A landscape with many valleys, sampled at points; each row gives a point and its height.
A ball rolls from a point to whichever of its 2 nearest points has the largest drop for the distance, and stops where none of them is lower. Distance is the straight distance between rows; heights are no part of it.
Z858: [ 64  64 139  88 160 170 128 102 108 150 121 146 122 111 110 136 135 145
 135 156 153 106 125  68 114 145  97 175 116 101 156 103  99 161 157 115
 161 129 102]  height 4.20
Z877: [111 111 142 135 144 140 169 145  94 142 110 122  95 179 178 131 131 133
 135  69  68 147  84 111 111 138 136 142 184 144 187 121 106 173 105 128
 175 146 129]  height 3.86
Z633: [120 100 102 172  91 167 104 117 135 138 119 166 166 132 102 130 115 101
 140 144 191  90 148 122 130  94 139 114 109 126 102 128 109 138 159 135
 113 129 145]  height 5.61
Z376: [153 123 157 117 128 118  89 145  83 199 107 117 110  60 106 122 148 194
  90 144 146 131 150  88 140 135  99 181 103 137 127  90 158 125 129  97
 168 135 101]  height 6.41
Z902: [147 168  93 123 100 122  93 146 116 144 162 113 100  81 130 148 154 147
  76  90 138 138 149 143 134 159  69 147 137 165 139 154 152 101 114 124
 131 166 131]  height 4.67
Z430: [104  86 125 136 109 108 130  77  77 176 123 120 110 174 121 126 100 130
  96  88 115 103 114 122 149 144  87 154 162 150 194 127 104 121  86  92
 123 122 120]  height 3.64
Z400: [132  98 108 113  95 145  74 156 143 162 151 205 121 116 117 130 126 117
  68 151 173 132 124 139 115 126 123 106 118 172 115 147 119 113 152 111
  74 108 145]  height 5.22
Z315: [152 175 103 118 126 100 137 148 163 121 116 124 132  99 128 119 122 150
  96 152  94 161 161 143 101 155 128  84 116 119 125 102 139 106  81 148
 105 150 146]  height 4.77
Z117: [128 146  94 197 121 117 117 119 104 190  80 147 147 133 148  97  84 190
  88 124 184  96 161 114 115 130 115 133 156 137 145  72  44 149 132 163
 128 150 188]  height 1.99
Z954: [108 132 186  67 123 113 158  91 109 138 145 113 128 137 101 149 108 137
 151 103  33 119  99 153 142 121 150 152  80 134 133 181 179 114  80  96
 127 125  84]  height 2.71
Z251: [ 98 106 121 138  94 130 116  90  93 175 129 157 119 164 130  93  91 153
 102 108 154  92 106 145 135 141  95 151 169 157 181 119  77 112 126 115
  64 107 183]  height 3.49
Z152: [154 130 171 133 115  92 153 124  81 143 136 123 136 139 126 110 139 132
 142 117  67  93 125 131 128 111 132 117 137 179 128 182 170 127  80 107
 124 101 126]  height 5.96
Z270: [154 132 108 148  98  98 125 107 125 129 112 111 121 177 105 133  81  97
 137 130 129 125 131 170 148  90 169 109 103 160 143 152 142  76 101 118
  66 108 119]  height 5.82
Z419: [117 140 107 118 132 112 175 166 128 124 159 205 103  72 141 123 160 121
  91 109 132 122 126 157 126 136 141 119 138 200  83 139 122  77 142 135
  92 147 154]  height 4.97
Z344: [173 193 121 113 150 102 156 199 154 112 108 132 124 116 198 103 135 132
  99 143  90 178 129 151 130 150 131  87 175 190 117  99 138 100 132 125
 104 116 154]  height 4.93
Z81: [167 159 120 126 139  77 128 216 143 142  94 167 138 151 167 113 162  97
  85 141 131 148 108 155 142 128 136  95 183 199 110 137 115 102 149 121
  93  64 161]  height 5.02
Z845: [119 142 139 103 142 140 187  74 145  52 175  75  99 149 142 132 156 104
 196  78  85 133  67 168 125 107 135 115 122 137 168 155 154  97 132 123
 111 157 130]  height 5.32
Z314: [146 103 168 138  73 132 146 103  76 152 177 123 164 152  90 176 114 111
 147  78  66  97 120 156 180 122 136 143  94 159  99 183 151 137  38  87
 172  93 121]  height 6.08
Z332: [123  93 120  81 140 147 118 149 152 150 108 168 150 170 120 129  73 160
  94 176 121 171 116  89 100 177  71  98 117  80 130 108  53 190 109 144
 155  95 137]  height 2.22
Z734: [177 131 129 185  64 134 163 121 100 134 180 141 108 153 153 132 144  80
 129  63  93 133  93 162 161 117 171 130 135 236 141 163 153  74 130  98
 116 126 141]  height 3.96
Z209: [109 132 181  66 176 143 158 182 176 122  99 137 151 161 131 117 168 115
 130 145 104 168 102 138 146 112 120 107 146 123  97 146 110 165 178 106
 147  81 110]  height 3.08
Z154: [164 105 194 162  83 138 148 110  53 165 154 121 135 132 117 141 141 126
 154  72  59  90 131 101 159 129 144 148 143 184 146 160 145 145  45 102
 176  99 127]  height 6.02
Z168: [151 187  99 125 162  91 111 112 108 100 129  33 115  83  99 113 156 140
 130 119 139 130 157 130 159 159  75 155 126 138 161  90 175 116 118 127
 150 152 127]  height 2.47
Z861: [ 97 108 165  88 133  78 103  93 109 121 147  85 146 128  86 175 128 125
 167 114  45 113 112 139 130 127 136 169  95  64 154 196 194 143  64 131
 110 126  92]  height 3.05
Z798: [123 165 139 132 129 106 135  96 116  92 164 102 121 115 126 150 161  80
 165  68 102  79  96 172 142 101 166 160 101 148 136 182 164 112 149 153
 114 163 104]  height 3.53
Z427: [162 178 129 112 165  86 101 151 128  75 113  85 128 115 147 102 172 110
 148 160 155 161 124 169 171 136 117 118 155 199 140 113 158  80 179  96
  77 100 178]  height 1.20
Z116: [104  64 187  93 196 185 122 141  79 171  90 143 124 138 146 105 116 163
 149 186 116 141 120  58 127 112 143 140 124 102 123 119 120 181 120  99
 173  81  73]  height 3.99
Z628: [100 122 134 142 174  84 118 136  83 131  95 147 111 199 177 151 136  71
 122 138 129  82  94 172 129  93 117 172 167  96 175 188 100 117 172 134
  31  90 130]  height 5.36
Z706: [ 80 135 170 126 169 106 124 112  82 121  71 155 127 170 182 119 131 129
 132 133 111  83  96 143 112  86 124 143 168 103 159 145 107 165 168 125
  76  93 128]  height 5.44
Z889: [148 136 135 147  92 133 145 110  98 150 166 125  89  72 125 150 140 161
  95  89  82 131 129 106 108 149 120 154 125 171 109 141 153 124  85 124
 150 173 119]  height 4.47
Z333: [102 196 133 118 141  76 133 122 105  81 144 102 105  41 142 139 174 120
 129  78 110  92 127 167 131 123 143 163  95 134 113 164 167 105 161 168
  98 191 115]  height 3.21
Z67: [151 203 110 135 182  77  86 174 151  93  87  99 138 129 148  70 157 143
 103 185 171 126 140 171 162 137 100  97 157 147 139 103 125  79 176 119
  84  96 194]  height 1.64
Z75: [ 98 130 153 117 152 174 160  97 146  87 144 107 125 153 135 126 149 106
 177 111 131 127  86 163 147 113 154 126 116 141 119 146 127 137 153 118
 142 141 110]  height 5.21
Z964: [178 135 115 168  75  83 123 125  92 174 114 127 126 151 110 125 118 155
 100  99 129 128 119 139 158 151 104 130 153 193 164 121 112  74  61 118
 130 112 156]  height 3.82
Z214: [155 114 116 169 110 130  97 136 104 151  83 129  85 200 188 126 111 100
 133 110 174 145 108 131 116 101 141 133 189 125 202 100 106 146 145 154
 127 127 145]  height 4.98
Z182: [ 95 109  99 130 114 166 104 136 199 118 128 128 193 156 118 147  98  78
 139 112 129 127 145 127 109 119 169 121 102  18  83 163 113 169 123 178
 121 149 136]  height 5.53
Z703: [142 110 135 114 109 120 154  95 124 129 151 133 136 161 100 133  93 109
 144 149  74 129 116 159 126 106 141 118 114 161 134 164 156  93  52  86
  79  78 129]  height 5.89
Z308: [ 71 140 159 139 168 115  99 112 130  95  84 132 154 149 153 129 131 119
 135 141 149  80 128 130 122 101 145 141 134  59 117 142 102 156 173 160
  58 117 138]  height 5.52
Z811: [154 214 125 116 164  70 156 176 146 100  93  93 111 106 165  95 129 167
 107 125  90 176 144 152 110 147 157  92 156 123 105  80 140 119 130 155
 111 165 148]  height 4.85
Z746: [ 63  68 165  68 184 191 153 124  98 145 116 183 115 168 129 135  99 107
 157 170 120 147 146  99 124 120 135 116  97 124 105 128 122 158 119  89
 168  77  77]  height 3.83
Z551: [144 150 138 131 145  97 115 157 107 164 117  83 135 143 169 131 164 150
  89  97 117 147 113  96 131 156  84 166 199 128 153 121 103 165 107 145
 196 128 125]  height 4.32
Z98: [155 108 108 163  91 111 132 124 120 153 106 136 138 148 101 126 128 105
 127 120 159  96 143 140 153  82 150 127 132 182 120 112 117 121 131 114
 103 104 131]  height 5.72
Z899: [121  84 152 136 133 181 103  87 107 129 105 146 105 158 137  90 116 119
 165 190 172 112 126  98 123 111 128  84 156 162 148  96 128 144 143  99
 118  85 127]  height 2.25
Z831: [ 55  93 166  99 166 138 129 114 125 102 124 135 111 114 106 142 140 120
 139 126 109 152 135  98  90 142 120 145 109  79 147 122 137 169 160 132
 124 147  83]  height 3.89
Z903: [205 193 151  89 146 123 170 152 167  90 174  76 150 105 124 121 159 164
 160 114  67 190 137 131 151 155 141 117  90 120 115 126 204 132 104 100
 200 153 120]  height 1.38
Z330: [ 75 100 114  95 132 168 125 135 171  99 121 205 145  98 100 161  98 130
 118 162 151 121 166  96  89 156 161 128  96  44 103  99 116 119 192 162
  95 156 106]  height 5.94
Z850: [163 120  97 149  98 162 187 121 166 142 155 156 113 137 115 117 113 157
 126 135 140 154 125 148 105 122 160  85 113 175  92  95 129 106 137 101
 141 141 107]  height 4.30
Z621: [121 174  79 154 166 125 100 148 142  74 120  80 120  72 130 119 152 142
 137 154 163 140 178 102 127 151 107 118 148  70 122  67 151 106 148 150
 137 165 130]  height 3.28
Z652: [157 122 127  70 128 108 111 163 175 125 105  93 123 119  99 134 133 127
 144 158 125 203 146 124 139 118 150 142 106 137 106 100 160 125 163 106
 149 116  72]  height 1.87
Z370: [113 120  85 189  97 128 136 104 133  66 176 124 116 142 135 151 141  62
 149  97 153 111 140 153 124 124 134 118 123 108 159 174 104  72 109 148
  96 144 147]  height 3.23
Z596: [131 172 101 161 127 121 132 103 164  85 148  96 101 103 127 107 121 128
 154 124 142 125 132 141  98 122 144 113 120 124 153 101 145  91 155 144
  77 173 154]  height 5.48
Z731: [140 197  83 155 141  88  74 153 129 102  98 108 127 101 152 103 122 129
 105 154 170 117 161 183 152 131 132 105 122 142 139 134 146  63 129 147
  55 122 183]  height 1.97
Z404: [ 95 111 123 140 123 104 100 149 109 128 113 154 129 168 168 144 127  78
  76 112 137 107 110 162 131 106 103 141 149 116 150 185  97 120 139 133
  81  93 136]  height 5.25
Z459: [ 88 149 169 120 141  62 102 102 134 102 116  59 135 101 114 157 150 124
 159  74  81  76 106 154 120 111 130 172  97  75 149 197 140 143 107 153
 142 146 122]  height 3.46
Z206: [177 104 126 140  97 103 156 109  76 191 124 140 108 114  77 136 103 179
 138 153 149 122 148 115 153 152 120 138 109 178  81  92 139 116  84  85
 165 100  83]  height 3.66
Z972: [ 57 121 155 101 158 178 106 105 158  93  96 166 156 194 156 118  93 101
 143 148 107 110 109 147  91 113 153 107 137  34 131 159 115 175 181 160
  84 100 136]  height 5.60
Z677: [149 176 131 159 128 104 118 144 116 169  77 122 137 120 169  86 123 185
 113 118 144 125 165 103 122 134 145 119 150 137 109  94 110 153 137 167
 127 187 178]  height 2.19
Z965: [160 161 124 168 132  89 109 138 123 108  96 128 136 169 183 113 156  89
 155 119 135 110 110 153 146  88 149 103 161 148 150 162 124 111 143 143
  79 103 158]  height 2.58
Z797: [103  82  96  82 118 164 121 157 181 154 165 208 172  95  93 152  95 164
  81 195 161 153 145 101 108 179 119 106 100 108  61 105 107 151 133 125
 118 120 132]  height 2.74
Z392: [128  96 139  73 132 128 119 157 132 166 122 185 158 103  88 129 132 171
  86 173 149 132 150  81 122 140 108 118 124 120  80 125  89 164 126 115
 138 102 125]  height 3.03
Z750: [108 106  91  88 127 145  62 137 172 143 141 150 166  60  74 162 107 176
  62 173 184 146 151  97 108 167  78 155 106  46 102  67 125 146 172 151
 137 157 130]  height 6.16
Z702: [127 116 131 128 125 123  91 117 153 123 133  97 145 167 125 133 114 123
 125 133 106 138 134 113 100 137  96 141 148  44 161 150 105 161  75 144
 145 127 136]  height 5.29
Z3: [ 45  97 136 113 158 170 179 124 139  84 144 135  98 117 132 140 118 105
 151 102  96 137 135  89  76 127 143 120 122  55 110 128 117 157 109 148
 172 169  87]  height 3.51
Z179: [139 187  79 155 113  84 151 166 103 123 135 140 112  62 149 132 163 122
  76  84  97 122 138 162 129 156 106 123 154 190 128 145 138  61 111 125
 106 155 171]  height 4.83
Z550: [100 183 152  98 152  97 149 139 119 106 133 106  89  62 128 135 163 149
 108  73  86 144 142 140 113 130 136 154 130 101 101 135 131 148 136 169
 132 181 133]  height 2.80
Z869: [127 105  90 163  90 137  78 161 161 113 150 157 171 138 116 131 129  72
 121 158 212 101 135 145 132 123 116 114 123 124 135 152  91 105 147 123
  88  70 180]  height 5.49
Z832: [219 160 153 180  77 128 109 118 110 113 172 128 140 159 128 114 150  71
 156 101 120 126  77 180 161  91 159 131 117 208 155 167 172  74 114  89
 117  93 137]  height 4.13
Z35: [111 184 142  90 214  81 136 162 120  98  85 104 108  95 177 106 195 134
 119 148 134 157 130 144 176 135 116 138 173 176 114  90 140 112 204 131
  87 120 155]  height 1.76
Z387: [137 114 112 146 119 135 113 131 124 181  87 128 155 131 119 107  66 178
 105 155 197 127 169  72 121 147 107 123 142  84 136  66  56 163 134 148
 164 115 149]  height 1.70
Z252: [105 107 133 115 115 173 126 127 161 139 128 171 161 151 117 132  81 129
 125 148 115 131 133 106  97 120 174 102  92  77  77 142  97 189 117 166
 133 155 113]  height 5.63
Z455: [136 112  88 159  98 168 154  89 167 121 155 136 117 130 102 125 105 126
 183 138 154 111 121 142 143 116 161 108  96 192 113 112 134  84 130 104
 103 160 136]  height 4.15
Z807: [129 119 147 159 140 134 199 111  98 122 138  71  95 140 155 123 136 121
 175  53  74 134  96  98 152 141 128 138 168 134 175 124 130 145  80 124
 221 160 113]  height 3.71
Z789: [141 122  81 144 105 123 122 156 163 143 132 146 119 131 117 134 102 136
  91 144 135 150 131 146 100 151 108  92 148 119 129  94  92 105 117 145
 123 132 146]  height 4.66
Z773: [119  90  83 127 112 163 151 146 144 148 109 170  77 131 133 135 118 132
 113 136 133 154 126 106 104 154 136 103 132 160 116 110 107 125 141 120
 129 146 104]  height 4.49
Z133: [142 111 163  84 116 102  65 155 100 192 117 146 119 101 119 144 127 128
  80 149 128 139 124 106 129 117  99 163 120 131 161 134 166 139 134  83
 122 109  93]  height 6.52
Z183: [ 66 111  87 150 147 135 123 164 153  96 137 181 160  89 129 142 149  79
 107 126 197  90 142 119 117 115 105 114 130  83  99 158  84 133 176 158
 114 116 167]  height 4.75
Z198: [115 135 119 123 134 127  87  67 152 165 109 136 131 151 115 105  95 163
 106 152 170  87 129 133 115 155 125 141 132 112 169  98  79 122 156 128
  50 125 163]  height 3.33
Z630: [141 127 145 165 131 111  85  86 136 117  99  76 142 219 156 134 105 127
 140 137  95 112  95 145 105 101  92 121 160  60 190 151 103 133  84 136
 109 116 134]  height 5.19
Z361: [174 148 115 146 111 171 148 146 152  96 172 137 136  90 156 108 145 148
 130 127 127 165 143  94  93 125 135  97 138 119  91 101 148 137 120 170
 193 189 146]  height 2.81
Z842: [154 177  99 172 141 125 140 142 111 147 108 130 116  68 156  86 129 205
  89 146 144 134 176 129 126 146 111  99 166 173 102  51 129 124 127 147
 139 171 170]  height 2.34
Z884: [ 59 114 149 110 137 161 108 109 122 117 109 189 107 174 158 140  72 100
  99 128 114 114 117 145  72 123 158 124 117  76 176 150 112 134 142 155
  54 139 122]  height 5.65
Z164: [170 156 134 140 112  98 131  78 119  84 158  73 137 126  90 134 160 115
 188 110 109  90 117 164 155 105 140 148  90 161 137 158 186  93 127 116
 126 131 130]  height 3.78
Z322: [ 92  98 169  89 126 165  72  96 145 153 166 113 163 134 134 107 139 171
 106 120 137 102  92 104 142 126  97 174  93  89 120 164  87 202 148 136
 145 148 157]  height 4.61
Z629: [128 143 120 111 130 122 122 157 165 134 126 149 160 163 150 124 157  91
  95 137 122 142 102 159 134 136 104 124 144 149 110 159  92 121 135 133
  94  88 158]  height 5.14
Z158: [146  89  83 214  55 160 131 130 122 168 188 158 126  99 103 157  98 158
 100 127 168 119 155 145  92 139 129 105 121 150  99 121 114  91  74 132
 145 150 162]  height 4.12
Z661: [105  73 150 105 140 156 183 150  90 170 108 188 125 165 132 120 114 114
 121 166 112 117 124 103 118 130 136  92 140 154 108 125 102 168  99  99
 163  71 114]  height 3.65
Z821: [165 143 115 138 109 143 144 101 165  99 149 105 139  90  90 112 147 144
 177 148 141 124 131 142 156 125 149 126  93 172 112 121 174 108 143 122
 157 154 126]  height 4.00
Z476: [180 131 122 206  65 121 155  84 103 132 175 107 113 130 137 138 114  68
 136  59 112 103 113 204 145  89 184 137  87 195 135 161 149  77 118 147
 109 155 129]  height 3.77
Z284: [162 147 177 142 143  89 117 146  94  92 125 116 145 155 156 147 174  70
 160 101  90  87 102 164 166  69 141 149 140 148 127 208 171 146 157 113
 145  77 111]  height 3.85
Z230: [126 108  98 150  96 145 138 161 142 157 141 216 124 121 131 111 145 102
  96 125 155 138 123 150 136 129 145 103 133 233 110 118  90  83 147 100
  96 107 150]  height 5.10
Z511: [119 153 130 119 143 126 165 157 150  52 147 110 140 124 154 111 180 101
 182 119 117 118 103 132 133  90 154  97 133 112  83 149 124 135 159 145
 132 129 135]  height 5.08
Z397: [160 104 102 166  59 141 118 124 109 159 160 128 125 148 109 145 103 131
 108 102 122 111 145 125 137 146 105 122 149 143 134 139 105 110  43 107
 154 118 161]  height 3.95
Z767: [161 155  87 150 123 108  85 184 113 145 104 146 133  56 148 138 139 105
  77 150 195 119 167 106 139 105  95 128 155 129 118 107 144  86 142 120
 153 110 148]  height 4.03
Z61: [ 92 159 140 102 188  89 147 134 129 118  71 112 102  91 124 123 144 162
 125 129 146 163 162 129 158 131 144 154 153 145 119  59 112 120 213 126
 108 128 113]  height 2.28
Z722: [154 104 127 110 145 143 149 131 120 125 104 117 124 132 125  96 154 137
 158 174 150 142 117  83 131 145 120  99 159 165 116  90 111 142 134 113
 171  93 118]  height 1.75
Z690: [161 117 121 176  81 173 162 134 153 123 170  99 122 100 122 142 125 133
 153  93  95 148 139 110 104 117 136 139  96 100 111 128 142 156 100 148
 215 195 112]  height 3.13
Z939: [ 99 131 122 151 112 158 130  57 125 104 138 149 100 155 130 123 104 117
 142 113 122 113 123 139  84 125 141 125 121  95 176 124 125  95 146 161
  45 157 130]  height 5.57
Z65: [135 162  78 163 131 124 103 162 119  87 148 103 107  76 140 122 176 102
 125 130 180 115 159 123 136 126  90 113 162 116 123 121 149  92 141 132
 149 131 140]  height 3.67
Z293: [121 118  97 121 105 142  76 160 152 145 170 172 167  76 104 131 128 128
  82 171 227 102 145 121 144 150  79  97 132 146 110 127 115 118 162 107
 109  88 177]  height 5.37
Z460: [131 113  90 127 108 152  92 176 124 142 121 164 111 106 144 140 130  77
  90 143 221 114 134  98 107 103 107 136 159 105 133 119 111 100 180 139
 128 104 134]  height 4.40
Z949: [131  87  95  93 148 171 177 127 171 100 141 141 138 103  96 101 136 162
 146 201 131 151 140  96 123 154 126  73 122 136  86  96 118 133 126 120
 149 109 151]  height 2.24
Z736: [ 89 143  99 111 156 128 145 152 162  53 134 143 146  88 127 139 165  97
 141 143 147 117 131 132 104 130 145  97 120  88  90 152  99 126 173 172
  95 152 163]  height 4.92
Z470: [120 130 131  88 115 112  90  70 156 136 139 142 147 136 105 114 109 174
 117 160 113 124 113 150 120 125 116 145 103 119 148 130 127 133 121 109
  30 133 144]  height 3.16
Z815: [160 149 138 130 130  87 149 102  91 102 124  86  94  84  98 130 139 146
 166 111  97 128 143 102 119 140  98 135 123 141 172 114 180  98  88 106
 130 129 116]  height 2.00
Z146: [115 111 129 111 139 136 129 144 137 166  71 146 140 187 141 110  90 166
  86 138 156 155 126 114 113 154 101 106 157 107 139  85  30 176 150 155
 162 112 153]  height 2.01
Z846: [147  99  86 174 109 139  99 150 120 144  67 131 118 156 170 130 122  86
 110 111 208 131 142  99 136  91 150 129 173 112 166 107 114 123 179 149
 159 124  98]  height 4.78
Z982: [116  95 149 119 151 169 110 135 131 120  92 163 160 130 132 116 123 126
 132 168 188 106 136 115 124  90 160 118 123 109  95 103 117 170 204 142
 132 117 110]  height 5.74
Z993: [114 165 101 158 139 103 176 170 133 109 126  46 120  74 145 151 138 138
 104  71 105 139 151 103 124 174  91 116 146  90 130  99 112 134  99 182
 209 188 131]  height 3.74
Z816: [ 72  85 149  99 163 172 185 127 111 124 139 150  91 121 112 158  90 113
 156 126  83 150 134 112 111 136 165 133  84  99 120 147 155 136  79 125
 167 155  48]  height 3.17
Z952: [147 103 115  84 135 132 110 155 173 151 123 163 158 110  93 146  80 190
  94 190 134 192 159  91  91 196 113 111 102  41  78  84  89 167 112 143
 140 116 125]  height 2.45
Z984: [119 134 180  83 165 116 135 162 129 117 107 138 133 157 155 138 178  95
 143 134 111 125  86 139 170  79 146 137 137 167 103 171 155 169 188  95
 140  90  97]  height 3.50
Z626: [104  86 129 104 151 159 189 114 151 103 118 149 115 124 109 129  95  92
 163 146  98 139 122 118 102 128 147  85 107 140 101 130 168 121  94 115
 120 107  83]  height 2.87
Z488: [142 171 113 171 136  97  98 134 142  81  88 140 130 142 149 109 136  94
 144 154 155  91 139 144 119 124 137  79 130 100 142 130 118  91 148 150
  32 115 160]  height 2.30
Z248: [123 114 117 172 140 115 186 132  80 123 102 123  94 150 166 124 120  98
 136  85 105 117 100 128 114 119 146 125 185 147 185 127 114 129 120 127
 112 119 117]  height 3.98
Z895: [126  93 129 160  88 118 158  89  76 157 134  91 104 193 113 141  83 102
 123  84  73 125 101 131 140 132 117 151 133 139 181 148 159  95  58 123
 143 114  95]  height 3.84
Z393: [160 101 107 137 109 179  89  84 140 111 143 143  97 139 124 106 129 137
 152 173 162 127 118 121 102 128 131  93 133 143 174  94 153 109 145 131
  84 112 130]  height 2.57
Z673: [ 50 105 153  87 157 144 156 102 132 148 118 124 128 193 143 141  56 132
 125  83  58 135  90 149 121 112 171 119  82 115 114 156  94 182  91 140
 154 154  90]  height 5.80
Z955: [111  77 109  87 151 165 183 118 156 103 180 127 157 117  91 137 127 126
 183 156 114 139 128  99 129 151 150 101  96 126  63 133 149 154  87 108
 162 139 117]  height 2.56
Z43: [125 152 164  43 171 106 175 154 185  96 115 106 141 161 121 129 154 161
 138 150  60 196  94 145 165 140 132 137 146 145 116 120 133 141 139  77
 125  94  93]  height 2.67
Z963: [144 145 123  95 152 102 107 159 166 134  67 129 119 106 125 135 158 123
 119 144 175 181 140 119 128 111 132 152 122 127 116  97 123 123 225 130
 123 118 103]  height 2.89
Z777: [ 59  91 133 118 139 156 118 113 142  90 154 147 162 112 106 141 151 104
 138 135 169  86 147 109 132 136  82 130 133  91  89 168 110 176 133 129
  98 117 167]  height 4.84
Z878: [133 116 145 131 121 135  91 137 120 163 141 107 143 142 143 111 142 164
 102 103 134 131 113 117 150 132  71 161 155 127 146 149  89 189 120 124
 177 157 162]  height 4.48
Z371: [167 121 156 135 100 132 127 110 100 116 150 128 129 174 138 127 136  48
 172 118 106 104 116 163 185  78 158 131 107 175 124 191 185 105 124  84
 131  71 109]  height 4.11
Z451: [118 125 188  56 163  85 177 114 147 122 122 119 122 132  92 144 121 138
 150 156  53 171 121 139 142 136 142 126 105 153  99 146 167 134 124  84
  98 106  86]  height 2.31
Z730: [ 84 120  91 131 118 144  91 131 152 136 115 159 145  96 105 148  97 154
  83 142 176 104 170  89  95 155  93 146 121  42 124 107 101 144 176 146
 106 150 133]  height 6.06
Z938: [ 92 101 134 162 119 154  80 104 145 131 120 104 177 191 117 137  86 109
 143 127 122 103 157 123 129 105 132 149 127  29 127 163  89 185  90 172
 139 136 126]  height 5.41
Z352: [159 129 113 202  84 124  95 121 136 105 159 112 117 194 169 138 125  64
 155 100 150 127 132 156 129 104 142 109 160 112 163 162 112 122 107 146
 102 119 149]  height 2.91
Z711: [ 98 142  94 133 151 115  66 114 131 108 131  65 123  63  86 117 152 149
 133 136 168 104 171  96 132 151  68 173 111  81 152  91 168 126 119 130
 158 165 138]  height 2.90
Z309: [ 88 123 177  92 140 130 125 117 145 150 117 136 160 154 125 144  84 128
 118 142  67 133 126 128 118 114 194 135  89  76  90 176 130 180  80 150
 141 164  87]  height 5.73
Z147: [135  92 167 103 126 146 115  91  94 174 138 101 107 139  86 141 120 127
 160 128 105 137 117 126 155 118 136 173  90 147 159 123 185 117 114  94
 155 117  49]  height 2.92
Z915: [147 116 144 103 129  97 139  80  88 149 109  73 100 141  97 121 133 181
 152 131 115 123 119 130 141 130  95 175 116 158 175 114 160 115 111  96
 118 114 111]  height 2.42
Z566: [134 138 128 155 121 138 183 127 127 113 142  63 102 104 134 128 131 151
 157 105 108 145 134 101 108 156 123 120 147 105 138 104 123 144  94 147
 219 165 117]  height 3.47
Z449: [135  99 151  77 132 162  98  67 144 138 131 133 125 135  94 129 118 166
 138 183 152 134 140 107 110 129 126 125 107 123 138 106 165 136 154 100
  83 107 113]  height 2.93
Z142: [152 158  92 151 143 145 142 176 116 114 146 119 117  39 134  99 154 180
 120 155 143 150 164 102 109 143 119 100 139 128  64  55 161 108 122 158
 190 168 159]  height 2.54
Z639: [195 147 158  77 156 126 129 149 171 119 159  73 105 113 107 119 156 145
 186 151  92 204 120 109 144 144 155 135 112 126 118  96 184 147 134 118
 190 130  64]  height 0.44
Z228: [175 229 143 118 151 118 114 177 138  83 153  65 148  78 167 110 174 151
 150 111  95 171 137 131 145 135 136 133 100  99 107 122 188 144 116 163
 197 173 139]  height 1.77
Z347: [ 98  82 142 110 123 144 152 157  81 163 119 177 148 110 113 141 141 118
  97 117 100 123 148  72 108 127 126 126 117 118  79 135 107 176 112 110
 174 108  87]  height 3.39
Z966: [144 202 165 106 156  88 136 133 145  97 133  75 142  68 126 130 170 147
 154  95  91 133 131 127 128  98 175 160  81  92  98 135 150 157 150 169
 180 177  99]  height 2.26
Z221: [218 114 122 145  86  91 141 142 101 215 102 120 108 153  98 131 101 161
  96 119 126 146 117 114 176 159 125 129 125 188 119  93 110  95  71  76
 157  91 113]  height 3.87
Z137: [132 152 119 146 158  87 142 148 115 127  81  98 109 166 162 122 159 135
 120  96 122 118 108 130 162 146 105 154 188 146 170 109 119 134 146 122
 134 148 138]  height 4.14
Z685: [136 117  95 165  79 154 157 141 143 154 193 171 115  67 138 159 125 140
  96 116 123 130 142 138  93 134 108 119 114 146  67 130 137 118  98 140
 156 171 136]  height 4.28
Z162: [162 136 160 146  62 136 169  74  60 147 207  96 168 177  93 171  85  90
 165  48  57 113 111 181 157 124 156 144  91 171 143 156 163  70  28 104
 171  90 120]  height 6.13
Z801: [147 173 118 129 138 123 131  78 155  56 161  62 118 135 150 111 145 125
 195 120 118 139  94 168 116 125 122 114 146 133 187 150 150  85 146 121
  83 138 167]  height 5.39
Z138: [144 119 142  92 126 123  71 144 145 184 120 141 134  63  87 127 128 191
  77 176 189 145 149  78 106 157  96 174  86 100 126  82 136 122 160 118
 161 151  94]  height 6.29
Z872: [146 121 140 169 112 129  78 109 121 168  75 101 130 225 161  96  97 149
 117 129 151 116 104 138 126 107 117 151 176 100 185 118  94 176 114 142
 145 114 131]  height 5.09
Z829: [118 120  83 190  84 101 146 102 105 112 152 139  97 138 143 147 128  48
 146  65 170  97 105 196 153 104 145 144 100 184 162 174 119  55 141 126
  87 142 155]  height 3.55
Z99: [ 56 103 165 108 131 162  91  76 128 131 152 166 166 101 115 116 130 158
 115 128 165  69 123  82 119 134 100 136 105  73 106 138 103 178 151 164
 106 140 167]  height 4.72
Z336: [ 71  96 120 106 145 219 133 135 149 139 105 222 148 146 127 137  86 103
 127 168 170 131 145 106 130 129 177 118  96  96  93 104 112 143 203 146
 110 114  90]  height 5.83
Z543: [185  97 152 124 120 122 154 100 100 176 154 115 107 137  81 136 113 160
 175 128 115 151 123 115 140 147 138 159  72 157 110 104 143 114  80  83
 207 120  46]  height 3.36

Where does a ball stop that starts at each point below?
Z869 -> Z964
Z832 -> Z427
Z404 -> Z639
Z455 -> Z639
Z746 -> Z387
Z309 -> Z815
Z884 -> Z183

Call two points neighbours if one is among the 2 nearest of the other. Go from one point of each pair to the other, from neighbour to neighbour, staying as low as possible. Name the highest point that can't be avoided.
Z639, Z427 -> Z963
Z451, Z183 -> Z777
Z387, Z427 -> Z993
Z451, Z427 -> Z798
Z964, Z815 -> Z221
